Points, in no order, along strands that fork, close into loops and pass close to each other.
In the rows, zero is written as 128.
Two points are linked if the straight distance between their rows is under 108. Some points are linked to none.
K_941: [118 109 149 111 147 136 115 136 150 134 137 104 151  74 148 123 129 135
 157 159 169 140 158 145 119]
K_840: [104 130 174 122 140 153 146 184 128 127 149 109 153 133 175 164  99 109
 164 169 132  86 112 151 129]
K_849: [150 118 155 127 121 118 102 172 159 112 151 135 151 145 133 156 123  80
 143 113 165  98 151 128  99]
K_458: [158 136 159  99 144 124 163 173 148 131 121  80 129 140 162  99 137 153
 105 115  84 114  95 105  81]
K_442: [126 126 127 172 146 121 123 115 152 115  95 112 121  83 149  99 133 153
 143  97 168 154 185 136 139]
K_655: [122 167 148  98 130 172 141 139 150 135 117 114 104 109 134 134  81 194
 122 172 135 118  77 139 104]
K_637: [189 132 124  93 133 161 102 129  64 109 120 175 180 137 132 144 150  62
 172 153 148 133 109 138 129]
K_309: [145 141 179 100 146 144 172 211 137 152 135 108 149 142 159 175  98 120
 156 151  80  89  99 129 112]
K_773: [158 127 123 125 114 137  67  84 137 163 102 127 142 108  59 195 135 145
 175 140 137 114 178 137 159]
K_678: [206 143 100 138 114 185  67  79 135 121 105 141 132 175  95 212 128 119
 145 135 183 134 128 138 147]
K_125: [ 50 134 117 121 123 135 177 165 114 128 161  88 116 175 157 130 113 133
  76 118 137 121 109 147 118]
K_619: [157 175 144 138 137 123 122 184 143 134 140 157 141  93 159 101 110 125
 136 160  77 128  60 149 122]
K_302: [157 157 124 105  97 145 101 118 122  88 145 166 115 141  69 223 109 125
 181 172 142 115 100 156 119]
K_409: [118 159  45 147 104 104 111 124 127 158 127 141 132 129 115  72 128 139
  44 142 133 160 103 149 131]
K_438: [100 107 153 160 133 154 110  80 157 126 100 101  78 120  94 195  90 176
 181 140 173 104 180 149 152]
K_106: [ 96 145 108 120 107 175 105 126 163 134 119 120 128  77 137 139  95 175
 112 195 184 162 146 181 137]
K_800: [ 74  88 133 163 109 100 118 155 113 173 177  98 124 169 144 152 112 104
  96 119 118  83 122 109 107]
K_345: [115 101 121 101 139  85 167 124 131 123 128  76 126 132 135  88 164 135
  94  66 123 137 147 104  91]
K_138: [ 94 128 105  74 111 172 157 127 102 177 115 128 129 132 117  79 111 149
  59 195 130 134 120 114 123]
K_105: [111 135 136 117 150 123 160 169 113 103 155 105 153 146 161 167 105 136
 160 132 136 100 109 142  98]
K_384: [ 98  91 122 147 101 107 113 141 107 177 163 139 112 167  90 187 121 113
 106 123 122  85 120 110 111]
K_528: [130 125 130  88 161 120 184 186 134 140 134  54 170 143 193  94 131 126
 105 118 108 111 125 109  90]
K_809: [ 72 111 105 105 100 176 154 115 133 159 120 137 127 118 153  92 114 158
  67 183 170 155 147 125 145]
K_531: [ 74 131 105 131 106 106 140 102 198  91 125 110 136 135 110 167 137 194
 107 101 164 161 211 151 159]
K_788: [105  55 161  86 119 114 144 130 152 126 133  85 124 155 120 140 131 134
 112 117 148  90 169  97 115]
K_584: [142 144  75 154 108  84  78 121 157 163 117 162 124  69 114 119 123 174
 110 146 134 125 125 149 154]
K_712: [ 82 146 131 125 154 119 189 179 110 112 158 111 134 170 165 138 108 136
 116 110 116 113 103 136 112]
K_104: [154 134 111 172 116 128  95 147 183 182 116 112 134 108 140  54 125 126
  62 115 154 144 144 117 119]
K_396: [ 46  70 138 123 121 127 171  90 116 107 133 122  99 141 136 126 141 138
 121  94 156 142 196 115 160]
K_543: [152 144 158 142 138 133 135 162 179 114 126  99 111 152 146  92 112 143
  86  91  99 120  79 105  83]
K_73: [184  99 124 148 139 120  81 115  95 145 111 133 173 111 137 140 162  73
 167 126 149 118 193 114 138]
K_306: [125 128 150 142 128 165  99  64 109 107 110 138  93 115  86 200  96 147
 200 142 162 117 150 156 141]
K_824: [ 98 154 116 171 100 138 130 105 170  91 123 137 102  98 110 184 108 176
 134 122 180 137 174 176 145]
K_405: [166 120 133 141 136 141  96 142 114 105 135 131 134 216 121 184 119  81
 143 108 136  95 115 101  95]
K_499: [177 144  92 175 105  73  68 153 143  98 150 201 104 118 112 141 112  75
 144 134 117 109  86 140 166]
K_431: [181 134 147 180 130 105  97 165 169 133 142 113 123 125 145  84 123 128
 111  99  67 112  77  92  98]
K_624: [ 58  96 129 126 123 101 164 127 107 134 151 119 131 134 137 112 160 108
 117  85 153 140 174 129 133]
K_774: [135 155 145 114 127 125 140 120 157  67 117 150 108  97 114 130 131 168
 152 109 150 151 119 154 118]
K_504: [ 99 156 108 166  91 111 126 116 176 106 119 149 111 125  92 167 132 169
  98  85 169 137 191 157 148]
K_622: [191 155  80 152 113 152  69 129 117  99 138 167 129 200 100 225 126  99
 141 149 173 123 128 143 122]
K_288: [158 134 167 176 147 144  70  95 130 157 106  97 107  53 140 124 106 160
 178 142 106 119 127 133 119]
K_39: [ 72  84 189 129 128 177 179 143 122 167 144 103 131 141 200 109 107 113
  91 163 127 100 129 112 140]
K_112: [139 127 110 111 127  59 115 177 133 152 167 129 154 120 132 118 147 116
 103 117 112 140 101 126  99]
K_82: [154 159 124 126 150  92 149 168 124  85 139 177 118 138 123 112 141  83
 148  88  92 128  88 135 133]
K_326: [137 108 155 129  93 130  90 135 194 136 123 147 100 109  74 159 121 143
 114 128 176 111 166 126 148]
K_156: [190 146 115 160 125  97  79 160 147  92 148 174 119 139  96 155 128 103
 172 126 112 107  94 131 115]
K_412: [207 130 120  90 110 163  79 106 102 124 113 178 160 159 124 153 152  78
 147 149 157 151  86 129 158]
K_244: [124 126 114 167 115  77 110  77  75 130 126 194  97 115 105 138 127 159
 149 120  97 101 109 129 159]
K_932: [146 108 121 153 136 141  95 103 122 146 100 127 176 156 116 172 153  71
 159 122 181 134 220 113 156]
K_234: [121  94 130  87 148 109 129  98 162 127 122  84 151  64 121 131 146 171
 151 138 167 163 196 143 127]
K_708: [106 151 103  89 109 126 179 131  95 152 124 128 108 112 140  54 158 117
  59 119  84 155  87 123 150]
K_18: [149 130 151 154 114 118 117 174 139 143 157 136 119 139 122 110 132  79
  98  89  82 112  89 106 115]
K_321: [125 115 132 137 147 140 150 104 117 155 105 109 116 109 168  73 125 161
  93 128 139 130 149 121 110]
K_783: [120 160  75 194 125  61 106 182 148 153 162 102  85 161 114  99 149  98
 104  98  84 162  70 127  98]
K_789: [112 122 107 177 170  97 141 119 118 139 115  79 137 146 164 122 124 160
 135  83 147 126 175 131  99]
K_60: [146 152  94 133 123 156  99  45  93  87  96 181 155 147 106 179 148 127
 176 119 143 181 173 147 180]
K_653: [141 160 172 127 185 138 152 141 127  71 109 105 125 113 158 127 119 135
 185 102 140 123 122 133  99]
K_454: [116 160 127 137 130 131 139 210 161 159 168 104 122 154 151 103 132  66
  62 102  97 158  70 142 103]
K_955: [ 82 101 189  97 122 176 184 117 150  99 127 149  76 113 139 127 116 151
 128 143 146 125 139 127 143]
K_700: [142 153 103 151 125 181 143 140  90 178 120 105 149 132 170  43 118 109
  56 167  49 138  99  95 106]
K_971: [ 81  91 131  85  83 121 142 154 167 103 166 117 138 156 106 176 114 110
 104 131 174 111 159 150 139]
K_771: [136 133 141 149 132 162 139 177 140 155 139  74 155 133 185  58 132  83
  55 120  99 140 109 107  91]
K_729: [146 114 133 122 163 121 135  72 123  83  87 108 130 119 105 146 151 132
 201 103 146 136 186 112 130]
K_568: [134 106 122 147 133 124 148  93 109 155 108 108 109  88 174  52 161 127
  93 115  98 121 139 104 119]
K_974: [136 169  79 184 149  90 128 166 113 158 144  98 104 155 152  70 130 106
  92 109  57 160  52 119 111]
K_784: [179 116 109 103 143 167  77  55  60 146 107 119 155 155 102 176 142 131
 195 171 141 138 122 123 137]
K_134: [163 147  91 137 115 132  87  69  89  78 107 200 133 138 105 149 149 100
 164 122 152 146 136 154 180]
K_270: [ 89 110 118 118 132 134 143 128 148 118 142  90 152 114 170 132 111 168
 128 154 171 136 164 150 125]
K_522: [102  59 182 124 146 153 167 112 107 141 124 123 112 117 170 102 135 106
 138 124 132 112 164  89 129]
K_449: [136 148  94 204 133  95  93 151 131 134 155 164 100 124 128 174 103 156
 158 139 125 104 101 151 109]
K_940: [135 104 168  95 120 121 150 105 110 174 113 122 113  71 153  95 147 156
 117 154  66 102  82 102 127]
K_41: [ 77 136 114 120 121  76 159 101 136  79 136 120 118 150  94 145 144 178
 110  62 123 150 170 130 120]
K_133: [124 150  96 152 129 157 105 121 106 165 125 151 150  91 173  79 113 157
  94 184 141 139 123 158 134]
K_707: [127 121 137  80 135 144 118  97  93  99 135 156 173 113 110 171 145  85
 181 165 153 141 166 128 139]
K_469: [169 145 126 169 110  85  86 152 148 103 145 201 116  90 144  80 116  78
 120 115 108 121  85 136 184]
K_311: [118 163 113 171 127 121 127 193 167 129 150  80 109 168 136  82 126  84
  60  86 132 155  99 144  88]
K_948: [118  92 145  58 127  99 181 139 151 111 135  77 119 147 123 105 146 136
  96  99 128 121 125 100 103]
K_715: [123  96 126 147 160 110 138 103 137  93 109  83 144 154 135 139 136 141
 164  82 153 106 199 109 106]
K_943: [154 166  92 167 140 147 125 160 106 179 127 100 152 134 159  49 124 125
  73 165   9 133  65  93 110]
K_414: [ 53  93 125  78  83 129 167 155 132 131 181 142 137 138 138 150 120 125
  79 142 151 124 138 140 141]
K_585: [118 167  88  92 116 159 160 138  99 160 106 144 127 160  97  81  94 153
  58 200  93 128  82 104 120]
K_921: [105 131 181  75 122 150 184 179 121 139 143 152 141  94 163 126 135 130
 129 154 117 124 114 136 141]
K_38: [122 174 115 150 126 187 136 158 124 162 123 160 141 121 169  82 101 124
  75 184 125 154  90 148 124]
K_885: [166 120 104 126 104 168  94  72 126 117 107 144 120 204  75 215 126 141
 138 116 169 130 156 114 152]
K_717: [ 94 124 118 145 129 106 142  62 130  95 111 165 121  92 113 139 151 176
 154 101 130 165 205 143 167]
K_860: [ 78  88 131 108 127 158 176 148 178 105 128  60 131 177 161  92 109 131
  83 138 193 118 171 154 147]
K_304: [193 116 119 147 152 138  68  69  76 135  82 126 155 145 103 155 135 125
 192 138 145 121 139 109 134]
K_502: [125 134 119 134 157 168 117  31 103  80  85 136 130 130  77 176 148 126
 207 136 149 192 202 138 164]
K_446: [145 138 187 127 140 199 147 138 126 160 113 124 127  66 184  89 113 134
 142 177 110 140 100 135 144]
K_315: [141 174 142 143 178 114 157 154 111  82 118 135 133 115 173  97 132 132
 177  95 114 137 105 150 107]
K_532: [120 155 125  98 120 127 149 105 159  80 119 145 113  69 117  82 142 174
 130 131 155 177 135 163 146]
K_9: [201 124 122  67 109 192  91  69 111 115 120 140 161 149 102 177 144  94
 166 153 174 189  97 150 164]
K_159: [148  98 163 148 128 118 113  91 106 158 116 134  99  79 138 100 150 133
 126 122  82 102 122  89 122]
K_978: [154 130 168  80 141 111 157 201 122 138 143 108 160 162 125 161 120 104
 138 130  79  80  90 100 100]
K_868: [136 168 149  98 144 161 161 150 125 162 107 127 122 118 144 109  98 191
 111 174  73 123  61 120 126]
K_19: [148 154 183  93 150 150 157 163 126 136 128 152 152  70 171 117 129 110
 162 170 107 147 106 160 143]
K_972: [115 132 107 185 110 102  96 126 125 160 144 151  87 128 116 138 110 157
 103 117 112 113  97 126 131]
K_724: [110 149  90  90 105  70 149 177 115  87 183 168 143 158  92 163 151 100
 121  97 114 144 107 138 108]
K_466: [131 155 127 167 130 124  98 166 142 117 156 147 124 118 144 171  89 133
 161 135 143 111 121 167 109]
K_920: [ 93  57 147 107 117 123 143  95 160 137 127  75 115 122 126 130 118 181
 116 131 152 114 185 106 139]
K_793: [124 191 133 117 139 202 171 171 112 136 103 144 158 137 174  81  90 121
  91 187 129 143 110 136 129]
K_663: [121 164 136 135 151 108 192 167  96 108 136 156 126 132 159  94 147 100
 131  82  92 133  89 146 128]
K_203: [195 121  84 117 133  70  72  89 108 135 103 155 147 144  66 148 152 118
 161 107 111 124 137 112 158]
K_481: [103  82 152  93  95 161 126  94 160  87 125 143 113 160  94 189 114 122
 155 135 172 115 181 123 159]
K_323: [138 152  90 197 125 131  88 130 144 166 108 121 103 145 132  80  97 162
  70 144  83 124  70 110 115]
K_398: [127 107 134 112 150  96 133 163 143 133 148  64 184 128 175 111 143 130
 123 104 136 115 160 116  81]
K_578: [ 95 161 113 121 107 124 112 102 111  71 147 178 135 109 112 190 118 148
 165 146 145 144 153 179 135]
K_227: [ 85 166  99 109 102 115 149 143 124 124 154 181 127 114 126 111 131 164
  80 137 143 158 106 160 135]
K_2: [145 114 237  93 131 181 155 162 163 130 122 121 120 109 139 132 121 101
 146 138 110 102 116 103 132]
K_765: [109 166  93 169 111  89 121 155 152  98 136 134  96 133 109  99 144  98
  93  56 140 163 130 151 128]
K_879: [142 110 181 152 133 133 107 128 127 149 123 106 108 126 127 151 107 147
 154 133  89  70  98 103  89]
K_745: [132 128 189  83 160 154 184 133  92  96 111 110 137 167 143 165 118 105
 191 127 122  86 132 107 133]
K_224: [194 169 144 124 147 114 118 166 117  86 125 175 135 155 119 141 115  88
 177 110 105 110  86 130 117]
K_295: [159 127 146  67 152 127 122  72  88  97 103 122 139  90  86 137 148 126
 207 137 120 135 117 120 135]
K_463: [ 94  52 135 118 145 125 145  80 159 150 102 100 111  98 100 165 150 176
 144 136 138 133 233 102 152]
K_357: [140 125 151  82 120 139 152 138 122 189 127 112 135  90 129 111 121 183
  99 171  62  97  73 104 114]
K_705: [179 134  94  99 111  92  78  71 144 101  90 167 133 122  49 168 156 149
 162 109 124 142 160 127 171]
K_48: [124 152 128 129 107 111 136 149 173  80 138 162 108 133 116 117 130 130
 107  82 150 139 115 144 124]
K_298: [163 116 189 117 138 148 121 129 154 119 126 129 129  87 142  95 129 105
 155 128 120 114 123 110 122]
K_698: [ 92  99 168 115 129 165 171 144 174 107 126  77 104 175 172 113  92 147
 115 129 155  88 132 135 127]
K_126: [107  91 190 122 144 155 158 153 123 104 146 113 139 174 169 149 102  87
 158 126 134  75 136 118 132]
K_690: [123 113 147 153 148 123 156 188 103 176 163  73 130 157 167 117 132 108
  94 108  49 113  81  80  83]
K_394: [185 125 138  55 106 125 105  86 147  79 114 169 134 135  69 133 161 103
 163 119 150 147 128 125 144]
K_69: [142 134 146 143 153  97 128 150 124 132 143 133 112 141 129 158 107 159
 160 133  62  93  64 105  93]
K_812: [105 119 112 161 150  84 131 153  98 141 137 120 138 126 161  93 160  73
 122  78 105 140 129 128 111]
K_612: [ 67 112 152  65 114 147 176 148 123 141 156 142 128 115 138 152 116 152
 107 155 137 116 103 135 139]
K_721: [ 93  94 147 132 117 120 143 107 126  95 128 121 102 199  97 171 134 118
 129  83 150 110 167 112 129]
K_150: [144 141 123 115 135  84 119 117  90 134 139 160 142  77 131 113 145 149
 163 148  83 116  83 131 143]
K_186: [125 163 114 121 134 202 152 125  68 174 106 135 147 139 146  49 102  90
  65 202  80 132 113 114 125]
K_827: [133 127 151 124 172 173 134  93 150 151  93  58 107  86 154  97  99 187
 154 169 160 130 143 137 116]
K_513: [149 113 140 139 122 211 137 128 124 172 108  90 155 113 181  56 113 134
  62 161  67 126 114  89 103]
K_372: [ 99 113 166  84 121 155 153 116 147 129 125 103  84 106 102 160  90 197
 140 171 137 106  98 135 124]
K_81: [ 89 144 120  87 120 111 187 129 140 110 126 114  99 161 110 130 120 204
 102 113 122 130  88 116 113]
K_962: [150 123 103 125 118  86 114  88 175 148 103 137 113  62 106  91 143 182
 120 123 137 149 153 129 153]
K_995: [147 114 133 136 132 116 135 168  96 129 141 115 144 226 119 150 142  49
 121  96 101 101 102  80  96]
K_654: [114 144 127 152 130 176 132 162 153 134 126  80 131 163 146  51 107 101
  49 111 150 145 119 135  97]
K_864: [146  90 126 106 124 159 100 106  99 126 122 130 187 166 122 180 135  75
 158 142 183 133 180 116 133]
K_492: [212 130  79 138 138 119  62  60  90 127  77 136 151 165  94 142 151 115
 174 112 133 140 134 117 161]
K_752: [160 123 123 158 101 112  62 138 120 151 147 184 151 110 123 131 147  49
 129 131 143 109 144 126 141]
K_198: [114 127 111 135 114 149  97  93  98  98 133 175 122 125  81 200 119 133
 179 150 166 122 174 159 155]
K_503: [152 119 135 186 134 114 115  95 147 123 108 148 117 128 114 116 164 102
 119  64 150 127 187 107 143]
K_161: [ 96 169  79 122 115  78 159 184 123 116 185 164  94 158  98 144 151  76
 105  97  91 155  65 146 133]
K_659: [113 169 112  86 142 203 191 162  79 161 107 128 158 138 166  62 108 108
  78 191 103 136 129 124 124]
K_395: [ 76 101 133 144 127 102 121 174 108 163 170  89  95 182 103 150 139  65
  92  82 101 114  98 116 112]
K_790: [ 82 156  94 149 112 135 112 109 159 109 143 127 132  85 135 181  94 188
 147 166 180 154 170 199 139]
K_794: [105 122 102 159 133 101 105 153 114 115 157 122 154 137 128 210  90 154
 169 149 158  96 143 167 110]
K_861: [ 93 151  80 177 125  69 116 161 132 116 146 108  84 162 102 109 157 100
 109  57 116 159  96 146 107]
K_220: [ 95 114 116 120 159  95 170 143  74 114 154 114 166 119 161 100 167  90
 131  75 132 138 157 134 104]
K_606: [105 104 119 130  98 128 110  90 140  96 118 143 126 173  75 199 131 141
 138  90 157 112 161 110 144]
K_514: [178 104 141 141 129 111  72 110  98 131 119 180 149  81 113 115 161  73
 170 128 134 113 152 122 157]
K_267: [122 100 112 113 110 175 108 102 122  99 133 149 168 186 120 211 127  83
 157 148 198 140 206 150 167]
K_154: [101 114 121 106 132 130 111  97 129 103 134 125 179 102 103 188 135 117
 201 154 163 167 205 157 155]
K_646: [182 149 122  96 127  86 104 114 143  69 113 161 144 129  83 115 151 110
 158 106 136 131 120 125 132]
K_111: [146  97 168 116 158 135 121 160 153 119 117  56 157 116 175 104 120 102
 139 127 144 102 158 114  85]
K_383: [174 125  98 140 117 119  82 129 117 137 147 165 142 201  92 181 132  93
 131 123 146 110 119 112 105]
K_277: [149 122 140  82 132 106 115 104 107 120 120 141 129  51 101 113 141 135
 189 149 110 132 106 134 152]
K_101: [150 146  97 185 123 101 117 118 150 149 115 115  76 134 125  63 124 165
  75 103  73 132  66 106 119]
K_779: [173 132 111 145 117 134  71  85  98 104 108 197 143  97 119 121 148  68
 180 137 145 142 148 141 191]
K_772: [140 127 105 153 134 134 133 104 116 159  99  71 106 116 164  27 143 127
  67  96  83 140 114 104  96]
K_750: [188 138 111  72 115 154  87  65 116  81 106 153 157 134  63 152 152 116
 182 145 155 179 114 141 157]
K_406: [133 146  90 158 126 103 109 126  84 180 128 138 134  75 170  63 130 140
  91 165  95 130  90 131 139]
K_233: [177 118 128 115 101 132  56  72 143 133  86 157 110 104  59 155 143 129
 172 144 140 126 153 122 172]
K_347: [ 85  58 168 103 128 159 185 126 130 145 134  84 115 120 180 109 134 114
  96 140 136 114 150 105 135]
K_614: [146  98 164  57 120 117 143 162 129 134 145 130 171 154 121 161 144  76
 140 136 112  91 124  92 108]
K_605: [157  92 180 133 148 137  88 148 161 124 120  99 162 141 142 146 120  80
 166 113 163 100 182 115  98]
K_782: [165 136 163 127 122 161  92 136 156  93 122 139 127 131  99 169 115  84
 178 132 172 115 133 136 123]
K_408: [169 171 146 161 133 114  91 152 144 109 136 152 121  87 158 127 105 124
 165 148 118 120  76 155 130]
K_704: [159 170 123  93 111 123 149 155 149 127 137 165 126  81 139 101 124 149
 117 160 125 139  67 152 132]
K_362: [125 142 131 108 141 108 147 221 139 155 181 113 166 142 162 128 129  93
 100 123 104 138  88 126  97]
K_556: [120 153  79 134 122  82 111 118 100  97 145 172 135 115 104 195 128 158
 163 137 111 126 107 165 125]
K_731: [110 131  88 145 110  69 119  90  85 107 138 174 141 142  87 148 158 123
 138  78 111 145 150 135 138]
K_337: [154 109 152 159 126 109 114 125 149 122 120 137 116  91 133  68 164  72
 117  74 127 129 154 115 140]
K_117: [144 135 119 184 123 116 102 154 172 156 112 128 137 100 148  92 134 142
 106 111 162 146 167 143 123]
K_269: [123 101 111 134 168 155 134  45 123 119  87 108 134 105  85 185 144 128
 211 144 145 168 232 123 175]
K_993: [146  99 111 107 137  93 122  97 154 153 101  98 137  56 110 105 161 185
 135 126 141 143 185 114 117]
K_340: [145 158 130 137 150 124 148 157 132 157 128 122 103 142 144 130  97 192
 132 144  50 109  50 109  95]
K_604: [129 109 111 118 126  84 145 119 177 127 105  70 129 130 116  95 146 166
  90  66 154 137 190 108 110]
K_899: [ 90 141 116  84  97 108 174 124 111 138 137 180 107  90 119  69 152 154
  77 133 108 159  89 137 162]
K_511: [120 176 113 127 118  80 152 189 138 134 158 155  71 148 102 111 150  80
  98 104  56 158  53 124 135]
K_616: [127 112 179 125 125 134 155 148 123 115 131 144 100 123 138  88 153  72
 106  79 138 131 141 102 133]
K_163: [148 116 125  97 133 144  95  79  85 133 119 141 144 172  82 208 126 129
 176 155 126 109 112 116 128]
K_242: [ 90 152  71 144 121 119 144 130 109 152 132 109 128 151 134  82 125 146
  68 131 131 154 101 130 107]
K_13: [113 123 131 149 148 129 134  95 179  88  92 143 115  81 108 131 156 147
 163  91 158 172 221 137 164]
K_255: [101 128 179 136 119 209 157 153 129 161 127 126 126 108 196 107  91 132
  96 188 133 111 113 130 140]
K_904: [158 123 163 114 148 117 105 127 131 123 115 122 143  57 128 111 135 123
 184 149 130 131 130 142 122]
K_456: [184 138 136 192 132 131  69 112 147 162  98 120 115  71 160  81 106 159
 128 150 108 118 110 132 134]
K_451: [116 122 129 170 125 144 130  92  97  98 109 162 125 158 127 129 153  78
 140  80 168 141 199 122 156]
K_30: [ 79 124 127 169 127 142 126  84 149 125 110 136  89 114 123 164 116 207
 138 128 157 120 167 145 157]
K_88: [118  83 111 109 100  85 116 117 140 158 151 152 141  92  91 123 176 131
  97 113 140 141 180 115 149]
K_841: [141 104 133 104 121 108  79  92 113 148 129 132 135 119  74 187 133 152
 179 151 137 101 138 120 119]
K_854: [105  87 137 130 151 141 119  55 127 157  92 104 120  76  84 164 137 162
 198 133 143 130 207 130 161]
K_998: [110 191 121 130 152 129 190 173 108 141 144 127 129 148 176 106 110 134
 109 121 103 147  84 149 119]
K_623: [ 58 124 139 119 127 120 168 178 113 156 160  65  86 193 144 139 111 103
  70  92 108 118  93 123 112]
K_400: [155 133 172 100 178 155 144 119 104  73  98  89 140 145 138 147 121 107
 212 125 136 100 138 117 113]
K_668: [135 150  66 185 118  48 108 189 134 153 187 136 107 145 129 119 139  82
 136 120  73 154  67 132 122]
K_816: [135 123  88 155 122  81 103 124 143 172 111  76  87 127 123  60 147 125
  74  75  73 134 101 105 107]
K_656: [ 90 115 113 101 143 159 181 145 104 137 122  60 150 167 193  69  99 121
  74 159 144 112 145 128 106]
K_264: [104 107 174 135 146 126 168 103  97 118 116 125 106 143 134 135 132 123
 141 104 121  87 124  91 119]
K_829: [ 88 164  92 118  88 142 118 129 161 116 150 147 138 105 118 136 104 186
  75 170 174 168 131 167 126]
K_665: [150 135  97  99 124  67 108 153 133  91 142 157 158 155  74 140 152  88
 142  88 126 129 116 119 105]
K_882: [153 118 184 131 127 186 154 160 144 159 136  88 154 117 183  78 130 108
  65 126  51 117  93  83 104]
K_937: [ 97 147 145 135 140 178 188 145  90 176 128 105 108 160 172  94 100 150
  73 160  91 119  84 118 121]
K_177: [133  92 155  90 105 117 147 160 112 137 158 135 147 176 107 140 147  55
 109 102 124 101 122  94 119]
K_535: [132 162  60 106 108 139 113 126 116 151 108 158 135 132  94  47 115 137
  65 166 112 148  86 127 132]
K_349: [148 162 114 199 132 174  84 119 140 166  92 124 113 115 147  83  86 168
  89 156 124 124 110 124 114]
K_110: [150 134 133 126 123  83 133 176 133 128 157 138  82 165  95 105 150  70
 105  75  65 139  62 102 119]
K_552: [ 70  77 144  98  98 145 152 133 189  91 144 123 109 140 127 159 117 134
 124 137 183 122 182 156 163]
K_553: [141 122 152 161 112 140  85 172 162 163 166 143 115 115 135 162  89 144
 116 178 106  93  76 125  92]
K_525: [139 114 115 116 100  72 105 148 149 156 163 145 142  96 103 102 155 121
  86 102 140 134 134 130 127]
K_598: [146 143 173 131 159 164 115 103 134 146 112  62 107  75 140 137 105 167
 180 165 113 112  99 137 113]
K_109: [142 177 111  79 133 137 148 121 140 101 107 153 120  75 133  63 130 173
 112 159 137 169  78 162 141]
K_498: [ 78  95 131  94 137 165 176 112 165 101 113  68 136 143 183  94 110 157
 109 168 190 150 173 139 140]
K_149: [ 96 109 138 149 133 118 139 134 102 120 139 148 102 165 117 163 126 111
 128  98 121 104 114 110 123]
K_856: [108 120 113 191 154  97 125 134 109 160 141  93 127 142 164 113 127 110
 113  75 136 118 147 126  89]
K_148: [102 140  91 165 115 100 118 107 135 156 122 111  99 137 121 136 112 211
  96 124 133 119 120 130 122]
K_386: [118 106 186 121 122 143 109 125 139 154 125 100 105 123 125 174  92 180
 147 172 134  84  97 118 104]
K_741: [ 67 132  93 120 123 105 168  93 160  85 120 101 123 141 117 136 117 203
 108 100 158 152 177 149 123]
K_424: [106 143  95 145 108  87 110  77 120 100 119 156 149 118  88 164 159 139
 163  99 137 145 193 146 152]
K_748: [158 167 109 159 152 116 149 174 114 155 135 108 139 130 176  71 129 103
  91 126  45 134  64 112 113]
K_965: [126 136 152 119 137 164 149 116 146 131 102 109 114 114 149  95  99 179
 118 150 155 134 114 120 112]
K_695: [131 128  66 157 111  78  96 111  78 122 159 186 134 159  92 153 151  87
 127 103 114 132 106 132 147]
K_175: [ 92 150  78 130 125 131 142 117 108 151 128 115 114 157 125 104  99 201
  81 161 128 124  95 131 101]
K_720: [119  99 123 155 122 173 135  79  89  96 124 170 155 181 123 169 140  75
 144 104 185 152 199 131 174]
K_822: [ 57  97 153 124 117 154 184  92 126 110 138 149  90 124 129 143 126 156
 116 121 157 139 153 132 160]
K_401: [176 106 124  97 157 145 115  28 101 113  85 110 123 107  76 136 149 125
 209 131 134 158 159 110 146]
K_62: [130 126 140 107 143 150 116 155  85 110 144 162 171 123 132 168 134  76
 187 164 148 115 128 150 130]
K_378: [142 131 105 135 108  80  93 116 116 150 132 178 143  56 135 106 135 142
 133 144 124 126 121 153 168]
K_130: [114 145  66 161 129  66 132 147  86 115 160 185 129 139 113 149 133 129
 150 122  83 132  91 142 128]
K_33: [114  90 212  91 128 167 169 140 162 112 126 106  97 141 133 142 110 142
 128 140 144  97 119 105 144]

How many points has the smallest loop of links through each point below? Write none if it is on no loop.
K_840: 10
K_614: 21
K_69: 7
K_598: 12

A fork is a point with three links, a tip a point with one. Leave the first point through the second and follow the links. Name the first fork or tip that comes.
K_606 / K_885: K_840
K_18 / K_431: K_782
K_552 / K_971: K_149
K_809 / K_138: K_466
